Each row is a point on a landscape with many valleys, with its height.
From any point a ball takes the steepest step (drop divided by distance) to one of its 2 nearest points. It stops when none of these is lower. Distance is the straight distance between rows; heights are no part of it.
lovu h=634: [171 163 138 163 109 150 146 172 117 117 103 111 163 172 169 135 131  89
 107  89 102 170 163 153 108 139 159 139 169 188 138 103 151 167 147]
menak h=438: [ 90 133 131 121 172 169 152 113 123 104 131 145 127 113 131  91 111 121
 132 127 142 155 122 145 186 135 137 165  88 150  22 147 121 155 161]
gino h=399: [122 185 152 134 139 136 110 131 142 128 107 127  88  69  81 137 143  99
 170  64 123 102 121  80 128 144 147 138 136 134  70  98 137 125  99]
bopar h=348: [195 149 126  99  96 131 155 143 127 123 121 141 179 120 109 131 112 135
 104  76 160 163 142 142 135 156 102  91 151 164 144 138 189 126 154]
domuk h=470: [121 130 145 125 110  99 138 107 133 106 139 127 149 183 171 156 114 125
 128  42 112 157 158 171 100 187  98 152 162 117 158 109 173 135 136]
pesop h=644: [154 135 102 120 158 139  87 156 141 115 158 154 108 100 111 111  51 140
 125 114 133 103 123  81 136 114 124 102 138 151 143 170 122 110 146]
Bofop h=168: [157 128 150 124 131 177 141 100  79 125 159  88 119 108  78 180  85 175
 120 155 114 134 119 101 151 121 114  98 106  74 165  99 167 100  62]
Kinuf h=843: [ 97 126 149 118  89 156  79 103 125 127 155 118 126 130 130  88 119 113
 155  70 167 151 182 139 135 172  98 160 148 115 101 138 124 147 176]
siku h=714: [142 162 138 144 137 123 137 111 129  89 154 127 129 154 164 114 144 145
 146 163  94 122 105 166 188 100 166 155 100 111 110 154 144 121 124]
basok h=526: [152 166 113  90 104 135 130 164  93 104 109 136 125  91  88 157 154 176
 130 112  96  84 132  85 101 137 113 108 174 139 163 146 133  73 102]
norob h=169: [136 132 109 150 159 192 104  85 128 114 171 133  85 122 121 108  88 115
  87  84 120 170 178 133 147  94 158 141  96  62 124 157 129 161 175]
vakev h=275: [158 181 110 122 130 150 144  80 187 122 113 136  55  97  89 113  84 123
  90  82 138 147 196 121 101 148 136 129 157 135  91 138 112 180 148]
golo h=570: [141 168 129 155 119  93 139 189 123  98 102 144 161 134 145 143 137 174
 163 101 100 146 132 171 108 132 110 138 144 158 136 118 198  94 128]
mati h=439: [104 117 115 125 169 147  85 135  98  89 154 134 103 174 124  61 143  77
 145 140 127 124 189 146 133 127 152 181 113 157 103 142  99 144 178]
Fisim h=643: [134 169 123  60 140  99 159  96 106 116 132 157 136 168 128 111 163 184
 142 187 117  77  67 148 134 116  95  87 111 105  94  92 134 119  85]
Nipag h=448: [124 108 148 109 137 108 151  99 175 120 107 134 154 144 138 103 176 107
 114 151 139 132 128 150  89 141 165 136  94  94  78 125 100 179 146]
vike h=756: [128 130 135 150 144 174 140 170 107 137 101  98 103  71 126 125 113 127
 160 130 133 149 141 114 126 116 137 114 115 190  64  70 140 164 156]
deni h=182: [102 105  88 150 135 199 100 129  92 173  89 143 141 111  96  93 135 122
 134 155 147 191 138 121  84 122 177 101  70 143  87 110  85 128 175]
sila h=462: [160 169 146 125 136 131 159 100 151 141  82 130 125 116 101 109 108  92
 128 132 159  99 162 114 129 129 154 115 144 155  54  98 136 234 147]
Vifib h=457: [ 75  93 138 140 175 160 181  75 130 129 156 101 107 109  81  97 122 142
 149 166 153 134 123 179 194 148 161  88 106  89  98 135 129 140 151]
ribuz h=243: [102 137 129 166 144 161 129 132 105 123 153 147 101  98  78 120 163  85
 173 129 126 107  92 109 147 150 150 152  89  93 108 109 169  54 116]
molus h=859: [125 124 128 138 106 100 117 110 127 137  85 150 137 145 136 130 133  87
 152 104 150 106 119 100 117 153 141 123 178 199  88  97 102 164 122]
nufu h=524: [149 148 138 105 129  66 134 105 126 112 141 128 129 136 116 102 130 117
 147  71 151  85 156 100 102 133 129  92 200 150  85 133 139  82 107]
rotat h=444: [123 109 131 186 136 115 145 161  59 139 133 102 178  97 151 159 126 118
 138 110 130 137  84  85 111 117 179 124 168 143 128  99 132 103 115]
tife h=568: [149 156 107  88  84 147  91 168 100 127 107 147 163  67  89 129 159 160
 162  82 147 109 130  92 124 138  79 113 147 135 142 143 153  92 163]
labe h=409: [130 117 118 109 109 127 145 111 119 135 113 122 180 126 139 132  94 132
 120  83 162 199 169 154 100 181 108 129 128 130 150 108 158 130 174]
nagi h=597: [141 130 142 140 103 179 122 127 162 119 116 198 105 151  89 107 139  89
 119  94  95 138 155 112  71 140 160 144 164 114 142  82 158 155 120]
bef h=612: [114 191 160  71 130 140 139 125 125  86  82 162  88 129 127  97 107 138
 153  78 124 110 140 114 118  78 128  78 178 135 139 140 130 119 122]
Gume h=523: [ 99 144 148 140  96 133 149 113 128  97 148 187 160 166 146 161 121 151
 144 114  91 157 106 167 121 156 105 126 162 123 163 110 197 112 106]
mepop h=551: [141 148 118 129 148 116 145 175 181 114 107 141  90 102 172 148 127 132
 110  72  91 143 143 129 103 140 136  91 148 168 157 127 154 126 159]
Fibi h=143: [114 128 117 139 148 139 156 144 128  98 131 147  93 140 110 123 152 102
 160 169 100 136 109 161 103 118 166 138  69 111 140  77 208  72 110]
Sadug h=248: [ 79  75 107 160 131 191 123 166  96 160 104 160 133  95 128  86 164 109
 147 135 154 169 111 125 153 139 197 158  89 140  85 133 125  95 167]
mur h=351: [113  76 111 124 165 128 121 129 146 126 172 107 102 129 126 115 144  86
  75 118 118 107 142 150 116 177 134 158  87 124 101 125  76 160 188]
Mugu h=226: [133  76  78 119 158 110 126 103 104 131 138  83 121 151  95 119 137 126
 130 200 149 106 143 141 113 154 142 142  77 149 107 132  74  90 132]
mal h=605: [171 147  84 167 113  88 133 178 135 114  87 153 157 168 156 141 137 130
 147  84 138 147 141 155 120 145 147 150 186 216 120 124 166 122 132]
ladib h=532: [120 117 156 116  83 140  91 159  98 122  92 142 168 110 102 108 189  89
 170 107 125  94 167 126  97 123 137 111 144 130 144 121 175 152 149]
Vepi h=358: [ 66  67 132 125 137 170 145 125  99 157 159 109 100 104 128 122 129 169
 134 167 145 161  95 125 160 115 100 130 102  97 123 117 107  75  75]
gati h=880: [131 130 122 120 135  93 111 132 118 118 116 152 150 154 123 154 131 109
 139 106 113  75  97 110 129 160 127 117 140 184 153 112 156 136 148]
Buzug h=684: [159  90 152 119 128 111 146 164 105 134 123  94 186 134 155  93 104 154
 111 119 132 150 155 149  89 105 105 110 157 136 101 110 154 142 115]
ponek h=410: [125 132 101 103 198 170 104 119 127  99 144 145 135 191 158  64 106  92
 122 120 154 162 138 149 144 131 148 172  84 149  64 132  90 161 155]
Tufu h=679: [149 161 111  80 122 135 149 120  93 131 122 128 135 146 134 156 162 170
 135 252  98 113  81 143 138  81  93 144 104 104 137  90 136 130  67]
leg h=874: [ 86 100 107  97 112 140 111 111 121  97 116 198 162 140 135 121 157  96
 139 138 116  90  70 118 124 185 112 152 110 131 117  97 157 131 137]
dotab h=608: [144 149  73 117 107 124  68 157 144 122 140 186 152 120 107  92 115 128
 147 104 142  99 110 100 101 123 117  96 146 135 108 146 168 106 178]
limad h=475: [ 80 126 104 121 170 124 174  61 158 108 134 143 126 154 123  80 156  90
 111 121 162 158 170 186 123 165 164 135 123 107  50 131 101 168 187]
Lodu h=698: [161 146 167 139 144  96 115 187 148 155 121 159 137 164 130 125  79 116
 134  83 109 131 113 139 161  92 101  74 137 139 171 133 155 123 114]
Viv h=535: [124 166 107 198 129 137 113  88 132 153 138  79 101  81 116 138  85  99
 140 130 158 133 166 130 197 140 160  91 165 182 125 166 128 199 199]
Zude h=430: [166  96 135 136 100 182  96 145 147 118 147 103  98 113  97 104 104 156
  98 133 134 134 192 118 135 135 127 186  93 114 129 147 125 139 162]
tifip h=878: [150 130 125 130 130 119 144 124 158 156 128 110 135  56 109 161 181 165
 126 112 111 102 102 107 140 169 135  81 159 142 125 119 135 162 160]
vitof h=807: [106 110 159  89  85 141 134 111 121 113 163 148 161 107 151 132 132 153
 118 135 148 141 111 117 113 143  70 150 134  61 162 119 143 117 100]
lov h=393: [ 94  99 119 131 153  46 128 144 110 123 105 143 151 139 148 152 115 135
 164 147 148 120 133 128  97 112 139 159 162 131 189 137 142  65 119]
kud h=533: [154  96 158 104 136 125 167 118 126 112 144 162 163 178 184 129 105 131
  62 115 110 123  84 126  98 137 101 131 131 155 136  78 119 170 106]
pur h=662: [168 134 146 160  78 141 123 122 130 120 148 102 137 158 135 133 125 113
  79 106  88 138 171 125  86 177 146 149 173 135 145 125 105 171 118]
zegev h=350: [113 102 114 139 117  80 136 116 100 147 153  81 118 105 134 197 130 175
 105 189 117 121 133 126 123 118  72 151 152  91 227 135 115  97  83]
ruzi h=563: [152 156 135 150 132 138 101 112 112 165 119  57 115 122  98 144  37 112
 107 110 151 118 169 110 169 151 170  64 174 157 157 176  99 165 140]
pogev h=527: [142 161 111 117 126  87 117 156 150 136  93 126 170 129 185 114 123 119
 150  84 150 193 158 133  73 110 115 143 130 155  89 133 118 102 131]
Zuguz h=572: [133 103 142 113  94 137 153 122 165  86 137 180  94 164 145 122 165  74
 115 108 112 111 137 128 123 125 124 184 123 104 158  95 157 115  96]
gav h=601: [ 97 105 130 132 158 128  91 134 179 154 144 131  76 122  80 106 117 114
 153 144 144  94 124 137 175 113 113 117 100 144 120 155  89 151 175]
Nad h=311: [142 158 101 170 128 154 135 136  93 107 151 135 121 109  94 143 144 157
 164 102 125 132 106 123 142 119 145 116 122 120 121 143 177  54 132]
vezet h=929: [136 163 119  93  78 126 145 105 125 129  97 171 167 139 114 152 169 164
 140 153 156 159  55 133 135  95  96 115 102  99 151 128 128  90 112]
vasu h=375: [145 173  83 169 118 142 142 157  74 123 109 114 140  97 104 140 121 168
 119 103 130 127  80  60  96 117 174 100 164 120  97 125 166  72 115]
datuz h=710: [148 173 119 130 116 122 148  98 121 117 133 137  78 162 139 165 143 122
 144 183 107 139 103 156 158  90 124 162  80 107 141 129 122  92  69]
dalif h=368: [134 192 140 135 118  53 124 149 128 120 107 151 165 120 165 167 180 153
 134 144 104  55  46 114 141 138  77 141 143 109 102 112 172 118  52]
vig h=505: [ 77 169 118 135 135  84 135 179  84 121 138 145 148 148 162 121 153 118
 162 159 128 108  56 146 142  79 126 116  94 100 129 125 183  71  99]
gapeb h=695: [ 70  74 127 147  90 121 124 112 110 135 145 128  99 158 148 125 152 104
 150 196 142 140 153 146 141 114 150 168 113  83 207 143 138 101 132]
bute h=180: [135 151 163 106 136  92  99 147 140  81 130 130 156 148 171 106 175 101
 164 139  73 107 139 155 118 150 106 177  86  80 112 131 165 116  89]
Botu h=280: [121  76 123 180 119 213 116 124  91 130 161 100  89 121 103 149 118 155
 120 153 100 163 153 100 153 105 121 121  83  81 116 104 143  99  75]
devi h=565: [141 130 136 124 137  82 135  99 159 146 150 136  96 131  84  98 130 150
 136 115 141 115 120 139 132 116 119 103 158 118 111 143 120 126 125]
piz h=417: [ 84  78 125 114 140 140 202 109 127 113 153 134 124 123 132  81 139 169
 143 200 143 144 103 165 154 147 112 111 113 113  95 118 140  87 117]
buk h=310: [109  96  95 140 161 132  73 124 107 114 151 118 123 116 134 116  99  97
 127 178 142 118 117 101 124 114 145 152  57 108 103 145  88 102 109]
serop h=345: [142 190 136 107  99  86 150 131 116 126 137 157 159 135 185 168 156 203
 109 170  84 127 101 144 151  86  67 113 151  81 197 157 141 137  85]
kefev h=469: [129 143  91 168 147 137  95 137 113 128 150 146 118 144 113  83 152  74
 142 121 122 114 121 124 156  96 197 132 142 152  90 144 110 165 180]
tosud h=476: [172 136 140  95 124 134 154 166  90 110 133  81 147 102 104 155  96 170
  87 126  92 113 166 121  92 149 106  98 165 139 195 143 126 102  92]
sur h=814: [105 148 152 113 101 126  88 100 144 152  71 116 155 102 154 143 162 155
 156 158 124 133  99  96 119 109 151 124 152 115 144 136  74 177 139]
bizug h=743: [ 94 111 102 151  91 129 112  94 142 161 116 177 111  75 142 127 133 166
 146 125 138 159 125 107 110 171 153 130 184 137 145 124 111 128 161]
Mefut h=770: [136 111 115 204 132 169  95 139 116 154 137  82 121 107 148 127 108  55
 125 100 169 163 169 111 162 152 177 167 137 181  95 109 131 184 164]
muz h=432: [168  97 154 156 112 128  91 141 119 137 135 105 126 106 101 139 144  75
 130 102 148 108 155 108 147 114 163 166 134  90 166 164 129 111 139]
Fesam h=889: [120  85  90 142 145 160 123 109 112 145 153  86  97  67 137 129 161 152
 128 124 135 133 127 108 134 152 124 124  90 113  56 131  78 105 150]
rizik h=105: [ 96 123 113 141 127 182 115 103 130 145 135 116 110 137 123 102 110 106
 128 130 135 186 170 146  97 115 152 127  93 112 108 124  80 170 180]
kup h=451: [128  94 172  93 149 129 169 127 188 133 158 144 106 145 130 106 136 121
 101 159 131 115 109 176 188 140 100 155  61 102  88 136 108 145 113]
furit h=583: [126 140 131 113 107  98 152 117 158 115  93 140 105 125 139 130 124 140
 126 103 113 139 167 124  57 107 150  96 185 131 175 127 136 115 140]
nef h=395: [169  76 155 160 146 147 115 144 141 120 142  76 119 113 124 109 128 104
 100 134 122 101 181 114 147  96 152 151 110  92 112 150 114 178 161]
mobeg h=472: [116 137 124 138 178 149 144 109 144 130 115 121 126 109  98 105  98 170
 144 171 167 133  76 159 210 107 149 101  78 130  48 132 134 122 144]
fozoz h=216: [148 147 110 122 148  78 119 134 138 107 102 170 139 206 128  88 125  98
 151 123 155 126 120 135 115  89 158 158 106 147 106 108 147  95 111]
Ligos h=834: [114 160 156 115 115  91  83  95 172 140  53 155 157 157 161 147 139 106
 154 115 129 115  84 126 122 144 121 104 111 162 111 128  98 195 149]
Ved h=711: [160 138 135 131  95 127 122 154 129 135 125 111 132 116 117  74  90 116
 145 111 171 146 189 144 114  91 116 101 156 155  65 126 149 148 125]
morom h=752: [ 94 161 105  91 148 135 107 103 101 125 163 103 106 109 121 113 154 143
 176 190 106 114  94 108 130 117 127  91 105  68 112 141 108 107  96]
bom h=467: [141 118 112 124 134  42 142 131 119 109 134 142 162 122 156 129 112 161
 138  98 151 122 145 129  80 161  96 150 201 167 125 142 142  72  90]
bogal h=463: [150 180 157 117 156 123 104 114 161 159 100  73 124  90  66 144 107 118
 156 111 127 111 118  91 106 124 161 120 124 106 114 123 115 139  74]
kedip h=789: [ 80 100 157 102 107 155 133  65 153 115 109 149  75 134 120 107 103 123
  94 124 146 117 154 104 106 125 144 158 163  95 181 126 103 160 149]
kimat h=782: [126 167 138 108 144 124 123 116 124 104 151 128 130 105 156 149 106 161
 144 131  98 137 112 103 106 134 102 133 139  94 126 126 131 112  84]
sipam h=754: [143 133 140 192  77 172  87 185 146 163 134 100 119 131 152 119 131  84
 138 116 131 171 168 145 142 119 119 137 133 183 101 129 112 200 152]
Lora h=277: [104 139 156  95 134  71 102 134 162 120 105 165 142 144 175 128 154 122
 160 121  87  50 101 153 141 132  66 127 110 103 111 108 195 108  70]
Fik h=615: [132 143 159 119  89 106 161 134 149 143 106 130 137 102 134 150 104 142
  94  74 150 160 135 119  96 117 137  97 208 115 165 142 109 120  70]
rami h=797: [151 150 122 100 105 145  75 119 117 159 105 106 144 102 111 132 117 169
 147 139 146 126 120  76 166 101 133 123 163 155 151 170  77 151 122]
tenat h=493: [127  94 149 112 143 140 150 133 148 110 187 181 120 162 181 117 100 108
  65 126 115 141  80 146 151 152 101 160  94 105 122 106 155 146 120]
repib h=461: [120 142  97 127 129  66 132 157 129 114 172 179 146 154 192 158 114 134
 103 132 112 143 107 154 103 119  47 156 120 117 162 150 146  89  77]
beko h=149: [114 136 106  94 124 122 137 160 129 151 108 114 170  92 122 160 129 240
 137 150 109 144 122 104 141  84  83 112 199 125 196 123 121 127  82]
kigon h=546: [ 96  74 163 111  92 139 152 141 177 108  84 182 123 135 133 141 185 122
 126 100 110 105 119 148 131 125  72 125 135 120 132  91 173 114 121]
non h=788: [118  85  98 195 130 198  91 130  86 152 150  78 124 115 131 115  64 115
 122  91 168 182 184 137 159 156 127  98 121 151 110 129 137 151 169]
veno h=127: [163  80 105 146 110 110 154  77 112 129 132  61 128 152  96 147 130 171
 105 162 141 129 181 144 100 126 123 140 122 136 156 137 110  99 130]
segob h=694: [166 103 147 126 125  94 155  96 113 110 126 116 145 159 151 118 129 146
 140 194 139  94 130 169 165 125 183 158 118 122 170 146 161 132 140]
buvil h=734: [161 118 101 169 118 177 117 176 143 138 104 106  94  95 137 105  81 109
 129 133 167 151 211 112 153  88 116 117 132 208  88 124 133 153 142]
pozu h=278: [189 114 123 138 122 167 153 112 147 146 141 120 138 128  81 163  80 161
 107 109 144 159 117 132 154 128 120 116 125 123 160 122 165 111 114]
pemur h=422: [127 110 117 115 116 127  96 151 113 123 154  71 102 117 123 165  64 170
  86 145 110 116 183 113 106 116 103 135 163 123 220 176 101  84 105]
Lupo h=339: [159 198 109 112 137 127 161 109 156 118  93 132  91 103 121 135  72 119
 100  95 128 129 169 127 104 175 147  87 185 220 121 144 113 168 125]
sarik h=471: [176 129 149 110 119 166 126 159 136 107 136  95  76 146  90 145  91 154
 127 111  88 139 202 137 129 107  95 151 111 146 152 155 137 107 100]
gug h=330: [139 141 131 120 174 152 133 166 138 132 126 146  96  81  65 116 111 101
 130  95 127  92 121  98 107 127 127 123  86 120  93  90 172 103 128]
sabe h=543: [155 115 116 169 125 144 122 162  70 111 119  83 137 152 151 171  77 119
 116 113 125 165 158 111 130 101 163 154 164 175 175 161  97 102 106]
Zifis h=858: [ 99 140 129 120 125 161  97  96 129 106 151 161 128 127 123  99 160 110
 155  91  95 121 130 129 128 188 117 157 110 127  85 122 130 155 152]
geb h=514: [161 129 143 145 131 140 138 172 175 131 152 108  82 122 116 151  82 121
 108  45 115 140 185 152 132 151  86 109 143 156 155 142 149 123 148]
Pep h=877: [137  78 111 160 120 151 103 133 146 146 174 103 125  81 148 146 150 171
 106 166  80 135 116 124 125 154 115 127 106  91 104 127 114 145 161]
nolif h=502: [147 146  66 190 146 151 107 114 127 160 140 127 112  85  96 143 106 111
 122 118 121 123 108  97 149 135 183  75 146 146  92 126 130 180 184]
zibo h=803: [ 93 142 176 123 106 174 104 120 137 106 134 122  92 142 124 109  91 124
 108 113 113  98 176  99 133 145 139 137 187 123 174 136 108 219 185]
rifen h=712: [178 196 141 161 137 129 138  90 125 101 112 130 101 167 132 146 128 131
 139 107  84 113  94 132 177 108 192 121 115 142 122 145 128 156 127]
gel h=731: [122 140 175 120 173 100 126 135 168 136 114 159 112 140 140  95  90 108
 134 116  96  97 109 134 128  97 153  80 144 122 165 119 152 184 150]
kuz h=370: [140 145 113 100 191 149 105  96  96  95 173 127 115 167 128 102  95  98
 117 166 105 113 107 125 130 132 133 155  62 119  86 145  90 153 131]
vaba h=851: [134 117 139 111  95 114  95 139 185 157 141  99 131 123 107 143 158 162
 136 147  90 107 136 141 138 117  79 132 140  98 209 143 122 146 144]
Dor h=755: [109 124 158 106 135 124 118 145 119 113 138 157 120 167 137 104 129 100
 128 172  92 101 133 135 105  86 130  98 131 106 205 107 137 147 132]
Raba h=720: [128 122 105 118 142 117 106 113  90 165 170 111 158 126 116 141 119 152
 127 208 133 118  69 117 176  97 107  82 109  86 151 135 122 106 102]
Sarug h=429: [ 90  95 146 146 183 139 174 110 161 181 120  77 112  66  81 123 144  84
 107 118 161 148 155 164 141 160 158 118  91 106  51 109 116 180 169]
bupi h=481: [ 64 101 138 105  84 144 145 147 108 138 113 180 150 119 146 114 198 124
 136 191 136 117  89 136 143 156  77 172  87 114  92 104 108  81  74]
kemi h=520: [ 54  52 158 103 107 129 170 137 160 124  96 188 123 129 160 112 206 107
 119 136 149 127 100 149 143 156 119 137 111  99 105 121 120  92 112]
Rik h=569: [153 140 132  63 134 131 138 152 140 121 147 124  90 104  89 137 177 140
 110 121  96  44 108  72 132 101  87 105 152 112 147 119 118 123 102]
gop h=352: [151 167  98 118 118  77 149 168 137 134 156 158 127  96 147 172 121 146
  77 177 100 104 109 108 106 104 111 100 193  77 225 158 153  90  47]
Nek h=307: [119 117 145  86 181  30 128 127 134 109  96 144 140 168 160  91 102 126
 154 131 119 101 124 162 112 107 116 140 122 143 151 109 160  90 120]
tota h=468: [119  91 173 144 125 139 158 124 177 180  99 113 118  89 109 111 124 107
 101 145 154 122 130 130 144 122 148 113 152 130  93 100 114 222 157]
Ribar h=916: [ 91 137  98 132 121 156 128 116 136 149 108 153 123 120 108 159 158 149
 158 125 149 167  79 138 146 113 117 125  71 147 136 133  85  82 140]
Pakun h=831: [ 88  94 164 113  75 115  86 156 137 157 141 127 178 133 140 164 141 110
 109 127 114 127 124 128  79 135  95 133 141  83 183 127 123 157 143]
Vogo h=411: [101  89 130  88 174 130 141 132 189 124 112 151 138 137 137 113 161  95
 108 196 134  97  79 146 125 156 130 152  50 117  89 120  95 142 146]
Penub h=666: [111  98 141  98  98  92 153 121 139 128 132 125 126 147 147 139 168 115
 137 225 132 100 108 172 181 147 112 154 100  87 177 130 153 105 112]
Punu h=357: [123 126 112 113 161 106 134 180 149 117 127 130 174 121 159 113 177 110
 126 182 100 114  72 138 106 166 166 138  50 110  81 128 136 113 118]
Bese h=658: [157 167 188 102 139  85 148 165 173 153  94 162 146 148 122 151  72 131
 105  73 119 122 101 132 106 120 126  94 156 117 185 144 146 112  49]
Dol h=560: [116 120 114 137 141 108 152 183  84 112 136 178 191 176 124 140 156  98
 126 148 111 108  61 156 113 126 115 120 110 142 134  77 189  82 105]
sav h=484: [132 141 122 109 158  78  78 163 152 132 135 108 175 118 197 146 139 111
 121  78 127 148 116 118  98 122  99 122 101 132 121 149 117 138 161]
fiz h=573: [145  97  91 169 128 147  93 148  78 108 111  98 141 122 161 136 129 152
 152 160 122 148 165 122 124 104 161 167 116 169 117 153 109  99 146]
bok h=522: [153 135 158 108 129 140 132 120 160 176 104  74 121 102  80 139  80 101
 105 122 163 110 184 100 113 123 171 100 168 116 164 133  96 174 115]
tibi h=492: [113 122 166 156 123 128 125 161  72 127 115  79 164  91 151 119 159  98
 163  93 122 136 165  88 100 129 153 131 169 153 125 100 145 137 146]
ditu h=227: [ 92  73 132 169 134 131 142 144 148 144 160 119  82 194 135 121 121 105
 115 105 136 159 126 156 105 143 118 163  98 157 101 102  86  99 100]
Sek h=297: [143 114  87 138 134 161 124 155 110 111 112 152 168 108 150 101 172 138
 122 159 134 141  79 115 135 114 179 131  76 114  59 125 124 110 164]
Dolu h=443: [115 194 126 147 138  58 131 178  85 131 117 118 148 128 129 166 189 144
 155 131 142  66  62 112 127  99 106 123 149 112 147 127 170  62  80]
kedum h=510: [146 137 124 168  82 146 102 119  79 144 119  93 156 135 126 174  90 102
 109  93 158 170 156 101 114 139 184 142 141 147 210 153 103 127 173]
puz h=682: [141  94 112 151 173 102 109 129  99 140 186 126 121 132 129 123  47 146
 109 154 135  95  83 118 169 111 130 116 115 141 146 127 143  86 121]
mub h=405: [106 170 118 119 102  82 154 116 112 109 131 168 144 155 152 177 140 174
 128 148 105 121 140 152 104 110  54 146 159 144 198 172 115 104  82]
kade h=633: [ 90 115 154  97 124 117  94 112 154 131 144 138  92 162  88 132 157  90
 166 170 129  84 114 142 169 126 106 137  84 122 169 139 103 121 113]
rofez h=571: [158 185  95 129 134  80 118 129 189 138  99 118 115 146 186 129  82 110
 135  50 158 195 169 142 112 143  95 110 154 191 119 123 120 127 137]
zib h=300: [120  86 132 135 131 108 133 126 129 110 165 103 105 174 158 119 150  83
  95 125 145 136 134 156 148 136 123 187  61 128 138 149  94  91 132]
pefep h=259: [ 86 113  93  95 114 121 129 140 109 183 117 126 147 118 101 168 171 182
 142 189 117 125 123 107 113 103  65 153 140 115 210 114  91 100  77]
Pamu h=865: [115  97 150 128 104 141 124 144 155 146 125 122 129  77 142 127 211 145
 140 115 100 109 125 143 136 140 122 139 121 103 133 139 114 156 180]
Zin h=220: [164 170 117 123 148 179 146  88 131 100 154 136 112 116 112 122  78 124
  81 102 116 141 136 101 139 123 158 132 127 130  88 143 113 194 158]
bet h=902: [133 119  96 160 109 134 101  98 133 170 131 108 108 126 115 136 139 135
 140 119 154 187 120 126 139 113  93 115  69 136  50 165  56 116 134]
Zezud h=606: [124 135 131  77 139 110 171 125  99 118 106 158 164 166  96 107 164 116
 143 148 144 108  78 158 129 128 127  71  88 133 104  92 166 112 123]
gid h=423: [112  94 135  98 114 154 152 120  94 132 123 150 128 118 143 135 140 181
 137 187 145 153  92 107 111 115  82 165 107 135 111  95  77 103  64]
Dibed h=276: [114  71  90 189 172 158 143  70  97 108 150  93  91 172 129 117 119 148
  96 159 122 153 167 140 142 101 161  96  78  96  68 129 104 122 123]
zova h=826: [140 106 187 115  79 174 131 101  97 136 161 112 153  95 139 110 121 108
 110  70 158 175 150 110 104 134 117 142 153  79 125 137 124 127 128]
Pigi h=215: [115  54  80 217 129 135 123  82  82 121 144  62 119 160 140 156 119 140
  83 148 123 142 170 118 111 140 158 145 101 116 123 121  97 100 104]
koz h=124: [131  98 106 172 124 125 141 127 123 135 124 142 124 171 101 111 113 104
 141 144 173 160 113 144 122  93 158 158 116 152  99 110 110  73  88]
Rurom h=258: [113 191 122 107 109 102 158 147 132 136 101 149 157  96 121 195 135 200
 113 158  81  99  81 113 152 131 105 125 198  95 218 138 150 128  44]
buz h=690: [167 168 142 148 131  98 135  98 119 113 140  78 110 173 162 155 106 120
 106  96  97 108 138 157 138 140 167 123 144 133 168 153 107 156 150]
Fezo h=651: [141 105 179 154 113  97 145 148 130 141 129  95 176 146 142 142  76 160
  97 125 141 157 134 132 117 133 134 131 174 101 167 147 139 132  83]
Lugi h=500: [ 83 125 119 108 107 115 135  75 140 132  96 135 139 162 105  88 171  76
 145 103 153 125 163 171 130 153 110  98 131 159  68 128  97 166 180]
kiset h=632: [138 183 132  88 142 123 137 121 129  83 105 178 110 141 107 107 161  99
 158  62 137 106 133 140 143  89 120  82 140 149 105 131 153 145 190]
feno h=778: [112 134 138 118 143 168 132 108 115 146 102  91  93 109 111 135  98 158
 170 147 154 137 140 106 159  96 121  96 147 168 116 121  90 145 131]
repi h=392: [122  82 136  95 172 136 174  99 131 150 150 103 137 124  49 117 163  85
  90 140 141  99 134 165 148 178 129 127  66 115  98 122 115 149 168]
kiv h=769: [ 84  86 119 132  80 130 129  92 143 143 155 148 100 164 135 105  99 151
 109 121 147 153 132 115  80 151 112 116 197 128 151 116  87 157 147]
ledip h=602: [175 130 136 102 143 144 122  97 124 144 154  71  95 136  96 169 143 148
  95 125 112  84 129  94 139 118  97 124 130 136 128 145  64 143 101]
Laku h=802: [ 90  89 159 108 133 109 143  95 180 111 134 154  74 128 194 123 137 123
 104 130 141 118 106  97 141 127 142 171 129 103 154 135  97 141 157]
fabop h=473: [192 171 122 141 123 109  87 133 104 136 125 100 188 103 128 148 106 101
 134  90 131 140 128 107 123 123 163 130 133 131 174 187 126  99 151]
dulop h=428: [156 163 120 105 150  96  95 190 152 135 101 129 171 101 149 133 154 146
 135 126 117  94  63  97 106 112 108 134  87 113  86 121 139 130 133]
Nabuf h=719: [ 85 102 108 159 103 126 133  78  77 146 132 152 114 135 133 131 145 122
 140 143 144 158 112 127 111 137 186 136 146 113 167 123 116 105 151]
sanud h=406: [168 209 141 100 136 103 152 115 150 108  66 122 126 130 140 125 109 143
 147 108 114 110 138 124 117 133 135  99 144 197  81 125 152 185 143]

Call two points neighbours if one is among the 2 nearest of the other. Go from one point of each pair to the other, from neighbour to neighbour, staying as low as possible. Name the highest point that can't be avoided.
Fibi / Bofop => ruzi
koz / nef => rofez
rizik / koz => tota
Bofop / veno => Botu

For each start below, name the point where the ball stops.
buz => Bofop
datuz => bute
Zifis => beko
vaba => beko
